Points on a hilly landscape, in no order, each with its height.
A ball rolls from a point to whichever of its 2 nearest points has the largest drop for the distance, and stops where none of them is lower. Distance is the straight distance between rows; heights are no part of it.
K_442 (h 76): [ 17  20  -5  25 -18 -26  12  -6 -31 -23 -38 -31 -21  19 -14  36   7 -40
  13  20]
K_48 (h 138): [ 20  -4   8  26  15 -28 -20 -21  24   0  -1  23  -7  21  24 -20 -13   3
 -15  -9]
K_863 (h 356): [-25   3 -15 -11 -21  19  17  -8   7  -5  33 -35  45 -19 -26  10   9   2
  -3  17]
K_662 (h 634): [ 16 -20 -20  -9  -9  17  10  29  -7 -20  43   8  -2 -13 -21 -26   4  15
  -8 -20]
K_74 (h 357): [ 45  -5  -4  -8  20 -21 -50  27   5  -1  15  -6  13 -22   9  -6 -15  22
  19 -53]
K_381 (h 226): [-10   5   1  -2  23  28   9  13  -8   4  -1  11  27 -14   0  -4 -12  24
  14 -34]
K_813 (h 310): [ 33 -22  14 -21   0  -1  21 -19  -3  27  -2  24 -45  19  16 -19   8 -16
   3  17]
K_856 (h 263): [-12  12 -13  14   8   1   3 -41  -9   8  -3 -28  -6   6  25   7  21  -9
 -16  54]
K_902 (h 462): [-21  25  -8 -13 -18  -3  14  -5 -16   8 -20 -53  44 -16 -17  51   3 -14
   0  17]
K_917 (h 63): [ 18 -12 -40  14 -10 -13   7  -3  27 -18  19 -17  47  -6 -13  23   7  15
   1  16]
K_238 (h 333): [-46   3  17   1   9  32  21  17  -1  10 -34  23  14  10  -1   8 -20  12
   1 -12]
K_802 (h 278): [-20 -12   7 -11   7 -10  15 -22  27  12  -3  34 -41  10  22 -25  18 -14
   1  41]
K_172 (h 97): [ -4 -12 -11  31   9 -20 -21  -6  32 -22   2  27   2  13   4 -14   1  11
 -16   3]
K_911 (h 225): [ -3  11  16 -22  16  10 -53  30  -8   4  12   4  -6 -30  -8 -25  -5  16
  -5 -40]
K_191 (h 141): [-36  -7   4  -4 -52 -34   0  -1  19 -15 -34 -22  29   1 -37  48   0 -29
  -2   1]
K_293 (h 253): [-20  12  17  -7  11  -1 -60  16   6  -4   3  13 -13 -20  -1 -30  -2  12
 -11 -21]
K_756 (h 501): [-43  18  16 -22 -23  11  25 -10 -12  10 -14 -21   2  -2 -23  18  11 -18
   0  38]
K_453 (h 325): [-30  40  12  17  29   7  -8 -19 -15  10  -9  -2   7  -8  31 -20  -1   5
 -14   0]
K_536 (h 230): [  3  10  -8  11  13   6  -7 -48  -8  12  11 -16 -27   6  45 -12  26  -8
 -11  42]
K_162 (h 90): [  3 -11 -30   6 -17 -11  18   9  32  -8  -4 -15  56 -11 -18  38   1  15
  10   8]
K_17 (h 172): [ 37  10   9  28  23 -30 -17 -24  13  15  -7   2   7  21  39  -5 -26  -4
 -16 -19]
K_313 (h 467): [-25  -8  36 -11  14  23 -20  19  -3   7  12  27 -14   0   1 -36 -22   5
   8 -51]
K_783 (h 483): [  0  -2  50 -10  14   0 -36  24   9  13  21   9 -12   1  -4 -30 -31  -5
   6 -59]
K_237 (h 285): [ 30 -24 -23   7  -2 -12  21  19  19  -5 -18  18  31  16 -19  32 -11  19
   5  -8]
K_181 (h 625): [ 11  -5 -19 -14  -6  28   5  13 -22 -13  49  -9  -4 -19 -10 -25  14  12
  -5  -5]
K_171 (h 365): [-43  11 -13  17   2   8   4  -1  19 -15   4  -8  36 -13 -11   3   5  10
  -3  12]
K_627 (h 433): [-48 -23   2   2 -10  35   2  30  17 -23  15  31  -5   0 -13 -24  -8  11
   3  -9]
K_270 (h 158): [-15  -9  -1 -23 -33  23  33  22  10   3 -13  -6  37  -8 -39  38  -1   2
  12 -11]
K_303 (h 251): [-10 -18  23  -5   1   0  18   0   5  12 -34  40 -26  31  -3  -2 -10  -3
  -2  10]
K_608 (h 214): [-27  14   1 -18 -13  34  34   8  -7  12  -7 -17  40 -14 -29  24   1   8
   8   1]
K_109 (h 176): [  6   4  10  -8   9  -4 -11 -31   9  13  22  14 -43   1  37 -45  13 -17
   3  15]
K_906 (h 372): [-35   7  15  -5  -2  24  27   4  -1   8 -19  15   7   9 -12   4  -4   7
  -2  11]
K_211 (h 280): [-13  11  -6 -10   5  38  22   6 -13   1  17  -3  28 -13 -15   0   3  17
   6  -5]
K_122 (h 99): [ 28   0 -31   2   4   0 -40  13 -11 -24  37 -13   4 -24   0 -12  15  20
  -7  -8]
K_392 (h 168): [  3   5 -21  -3  18  15 -19  26  -7 -16  20  -4  25 -37  -8  -7   7  31
  20 -27]
K_830 (h 277): [ 31 -17   3 -10  -5 -11  18 -18  -8   9 -24  11 -41  23  -1   6  17 -19
   3  37]
K_592 (h 303): [ 43 -30   6 -25  -9  13  35   4 -22  15   0  22 -27  22 -18  -2  -1  -3
  -2   3]
K_977 (h 199): [  8  11  -7 -21  19   7 -51  34 -11  -3  10  -5  11 -44  -4 -11   3  29
   8 -38]
K_905 (h 36): [ 24 -12 -42  27   5 -21 -11   1  23 -26  16  -2  34  -1  -1   9   7  21
   0   5]
K_937 (h 119): [ 22  -1  16 -12   0  -6 -28 -13   7  11  36   7 -56  -6  27 -53   5 -19
   2  -5]
K_433 (h 69): [ 25   5  25 -16   0  -6 -43   5   0  10  31  -1 -44 -10   8 -47  -7 -11
  -7 -21]
K_335 (h 327): [-19   1 -15  -4 -15  17  14 -18  -1  -5  34 -27  15 -10 -12  -2  16  -2
  -9  36]
K_820 (h 249): [ 55 -15   4  -9  17   8   8   0 -15  18  20   7  11   9   9  -3 -21  13
   3 -45]
K_610 (h 284): [-13  -7   8  17  37  -2  -9  23  17   5 -21  14  29  -9  20   2 -32  25
  24 -58]
K_883 (h 132): [ 44   8  -4  10   7 -14  12  -1 -32   5 -44  -9  -7  26  -1  38  -6  -7
  -2   4]
K_257 (h 100): [ 38  15 -21  23  24 -10 -24 -15  -5  -1   8 -13  22   2  35   7  -5  18
  -5 -18]
K_877 (h 143): [ 34  14 -15  16  14  11 -27 -26 -17   0  26 -18  -4   3  35  -2   3  11
 -10 -11]
K_959 (h 526): [-30  10  20 -32 -10  27  36 -10 -22  18  -7  -3 -18  -2 -12  -2  15  -9
   9  38]
K_420 (h 367): [ 45 -11 -27  10  19 -24 -32  18  13 -17  15   2  25 -16  13  -1  -6  31
  20 -38]
K_605 (h 116): [  2 -14 -21  -9 -20   6  30  21  24   0  -8 -11  55 -22 -23  40  -4  16
  24 -10]
K_15 (h 62): [ 29   3 -37  31  21 -27 -19  -5  15 -18   4  -7  34   0  24  14   0  24
  -1  -1]
K_854 (h 281): [-16  35  28  16  23  -6 -30 -20   1  13  -2   2 -10  -2  33 -35 -14  -4
  -9 -15]
K_904 (h 451): [-42  -9  22  -5   8  32  -5  18   1  -5  10  33 -13   2   0 -32 -13  11
   6 -27]
K_531 (h 434): [-24  40  -4  24  -1 -21  14  23 -27   5 -55 -23  22  -8  -4  47  -7 -24
  -4  17]
K_792 (h 328): [-14   5  25   0  29  -5 -55  32  15   4 -10   5  11 -19   9 -11 -26  16
  12 -58]
K_944 (h 611): [-18  12  -7 -13  -1  32 -12   9 -24 -17  43 -12  -6 -28 -15 -30  19  11
  -2   5]
K_720 (h 166): [ 49   7  -9  13  17 -17   4  -9 -20  14 -33  -6   8  22  24  35 -12   4
 -12  -4]
K_671 (h 391): [-35  39  17   1  13  13  25  -1 -37  24 -41  -9   2  -3  10  15  -1  -6
 -12  23]
K_83 (h 279): [ 43 -25   4 -13   3  12  24  -1 -16  16  13  20  -8  18  -5  -5  -8   6
  -5 -19]
K_222 (h 127): [-11 -26 -17  22 -10  -5   0   6  35 -25  14  26   4  13 -12 -13   3  10
 -12  11]
K_928 (h 562): [ -4 -23  -4 -40 -21  15  47   0  -1   8  30   5 -41  -5  -5 -18  25 -19
   5  41]
K_41 (h 448): [-22  34  -7   8 -19 -23  11  13 -22  -1 -40 -49  37 -20 -14  59  -5 -28
   6   7]
K_711 (h 235): [ -6  23  30   5  17  -9 -26 -29  10  18   9  10 -34   3  35 -46  -5 -15
  -2  -2]
K_607 (h 410): [-45  -9   6  -5 -15  27  22   8  16  -7  12  19   1   3 -17 -13   2   5
  -3  17]
K_588 (h 481): [-34   8   6 -25 -36   3  14 -14  -7   9  -3 -38  27 -10 -31  30   8 -18
  -4  26]
K_707 (h 363): [-41  35   9  15  26  10  17  -4 -20  16 -29   0  18  -6  20   3  -5   4
 -18  12]
K_497 (h 77): [-23   3   8   3 -30 -36  12 -12   8 -15 -37 -14 -32  17 -23  20  16 -45
  16  47]
K_841 (h 343): [ 19   8  15  -2  28  -9 -40  19   6   6   7  -1  15 -17   9 -11 -23  13
  16 -61]
K_540 (h 291): [-33  11  10  17  16   5 -32   4  12 -13   1  21  -1  -3   5 -27  -4  12
  -7 -11]
K_931 (h 167): [-11   4  -2   5 -48 -42   4  -2   1 -25 -28 -32  23   4 -35  51   4 -34
  13  -8]
K_236 (h 70): [ 34  -3 -17 -19  -1   4 -47  29 -17 -13  35 -11 -12 -29  -4 -21  11  18
 -19 -23]
K_523 (h 379): [-35  -1 -18 -12 -21  22  13   8  20  -7  28 -25  57 -39 -27  13   7  10
  12  -7]
K_651 (h 196): [  7  18  -6   7 -32 -28  20  18 -13 -22 -38 -32  26  -2 -33  58  -2 -25
  27 -17]
K_78 (h 592): [-38   2  -2 -14  -9  23   9   0  -8 -13  43  -2 -18 -20 -13 -35  20   0
  -2  25]
K_309 (h 575): [-17 -16  -7 -19 -17  13  29  -1   7  -6  44   6 -27 -10  -8 -31  21  -6
  -4  35]
K_96 (h 91): [ 37  13  -9  22  -2 -18   5  -9 -41  -5 -43 -27 -28  23   5  43   6 -24
   1  17]
K_219 (h 126): [-27  -4   7  -4 -34 -20  15  -7  18  -7 -27  -7  -6  13 -31  25   8 -23
  -3  43]
K_953 (h 169): [  9 -19  -6   1  -6  -7 -18  14  11 -18  29  24 -28  -5  -5 -41   6   6
 -14  -8]
K_297 (h 300): [ 29 -28 -14  15  -5 -18  15   3  23  -8 -15  29   9  27 -12  15  -7  11
 -10   8]
K_39 (h 102): [-57  -8  18 -16 -53 -16   8  -5  22  -7 -24 -14   8   6 -33  33   3 -30
  -3  24]
K_811 (h 326): [-39  10  -4  17   8   8 -17   1  12 -21  13  10   7  -7  -6 -20  10  12
  -8  11]
K_617 (h 191): [ 26   2 -20  18   5  15 -23 -45  -9  10  30 -24 -30  10  44   0  23   4
 -13  17]
K_77 (h 30): [ -5  11   4  22 -28 -36  15 -13 -12 -22 -34 -26 -28  17 -19  25  13 -51
  21  29]
K_305 (h 290): [-22 -13  31  -1  16  16  16   4   0  17 -23  35  -6  24   7  -7 -26   7
  -3 -19]
K_464 (h 262): [-20 -16   7   3  26  25  -7  30   7  -3  -4  21  20 -11   1  -6 -25  23
  22 -55]
K_704 (h 232): [-18   8  19 -17  17   2   9 -32  11  21   3  24 -42   3  40 -36  14 -16
   7  28]
K_271 (h 311): [ -1 -21  -8   9  -3 -17  10 -22  30  -5   8  27 -29  14   8 -24  17  -7
 -10  41]
K_771 (h 198): [ 57  -6  13  13  21 -26  -4 -14   8  22  -4   6   9  30  25   5 -30   0
  -7 -32]
K_213 (h 250): [ 41  -6   2   3   4 -16   3 -27 -16  18 -37  -2 -41  29  21  14  11 -21
  -2  27]
K_279 (h 148): [ -3 -26 -20  12 -13  -8  -7  15  22 -31  32  21 -15  -2 -16 -30  10   9
 -15   8]
K_727 (h 114): [ 22   2   5 -16   2  14 -26  12 -21  -2  36   3 -25 -17   3 -38   2   7
  -7 -28]
K_560 (h 133): [ 16   9 -41   2  13   9 -30  13 -10 -23  32 -30  28 -38  -2   6  16  29
  16  -7]
K_417 (h 329): [ 21 -27  12 -32  -9  11  40  -2  -9  21   6  29 -44  15  -2 -18   7 -11
   4  16]
K_355 (h 223): [ 68 -11   0   7  14  -9 -14 -11  -3  11  23  -3   7  19  22   1 -23   7
   0 -40]
K_102 (h 222): [ -2 -31  19  -6  -4  -1  20  -4  19  10  -8  46 -35  26   6 -20  -6  -2
  -2   8]
K_869 (h 293): [-14   7  -7  -6  -9  14  14 -30 -14   8  10 -34   0  -1   1  10  20 -11
  -8  52]
K_549 (h 546): [-18  -7  11 -47 -17  25  45  -7 -15  16  11  -2 -36  -5 -13  -4  22 -20
  16  45]
K_362 (h 234): [  4   6   2  -4 -26  -7  20  13  -8 -10 -37 -13  11   9 -41  43   0 -16
  12   2]
K_449 (h 415): [-18  37   6  12   5  -6  18   6 -37  10 -48 -18   1   1  -2  33  -2 -20
  -9  24]
K_408 (h 193): [  1 -31  12   2  -2  -4  -2   9  21  -5  19  42 -34  14   4 -38 -11   2
  -6 -14]
K_261 (h 192): [ 59   5  -9  17  15 -12  -6 -28 -16  21 -14 -18  -4  26  45  30 -13   4
 -17  -6]
K_142 (h 305): [-18   3  28  19  33  -8 -25  15  16   8 -15  13  19   4  25  -8 -37   8
   6 -57]
K_920 (h 220): [ 34   8  -2  16  12  -6  -3 -40 -14  23 -18 -12 -21  21  44  10   5  -9
 -18  20]
K_789 (h 321): [ 22 -15  -8  15   1 -16   8 -21  14  -1  -5  17  -7  21   5  -2   6   1
 -16  25]
K_948 (h 265): [ 16 -10  -9   1 -18  -9  21  26   7  -8 -41   5  21  13 -35  45  -9   4
  12  -6]

Where does a ball stop that starts at each point below?
K_181 => K_433
K_756 => K_433
K_74 => K_381
K_856 => K_905
K_789 => K_39
K_813 => K_77
K_911 => K_236
K_211 => K_905
K_627 => K_172
K_417 => K_172
K_523 => K_905
K_102 => K_172

For each start below, name every point that the ball comes to, in order.
K_869 => K_856 > K_536 > K_617 > K_877 > K_257 > K_15 > K_905
K_671 => K_707 > K_453 > K_854 > K_711 > K_109 > K_937 > K_433
K_313 => K_904 > K_627 > K_607 > K_906 > K_238 > K_305 > K_303 > K_102 > K_408 > K_953 > K_279 > K_222 > K_172
K_959 => K_756 > K_588 > K_902 > K_41 > K_531 > K_449 > K_671 > K_707 > K_453 > K_854 > K_711 > K_109 > K_937 > K_433
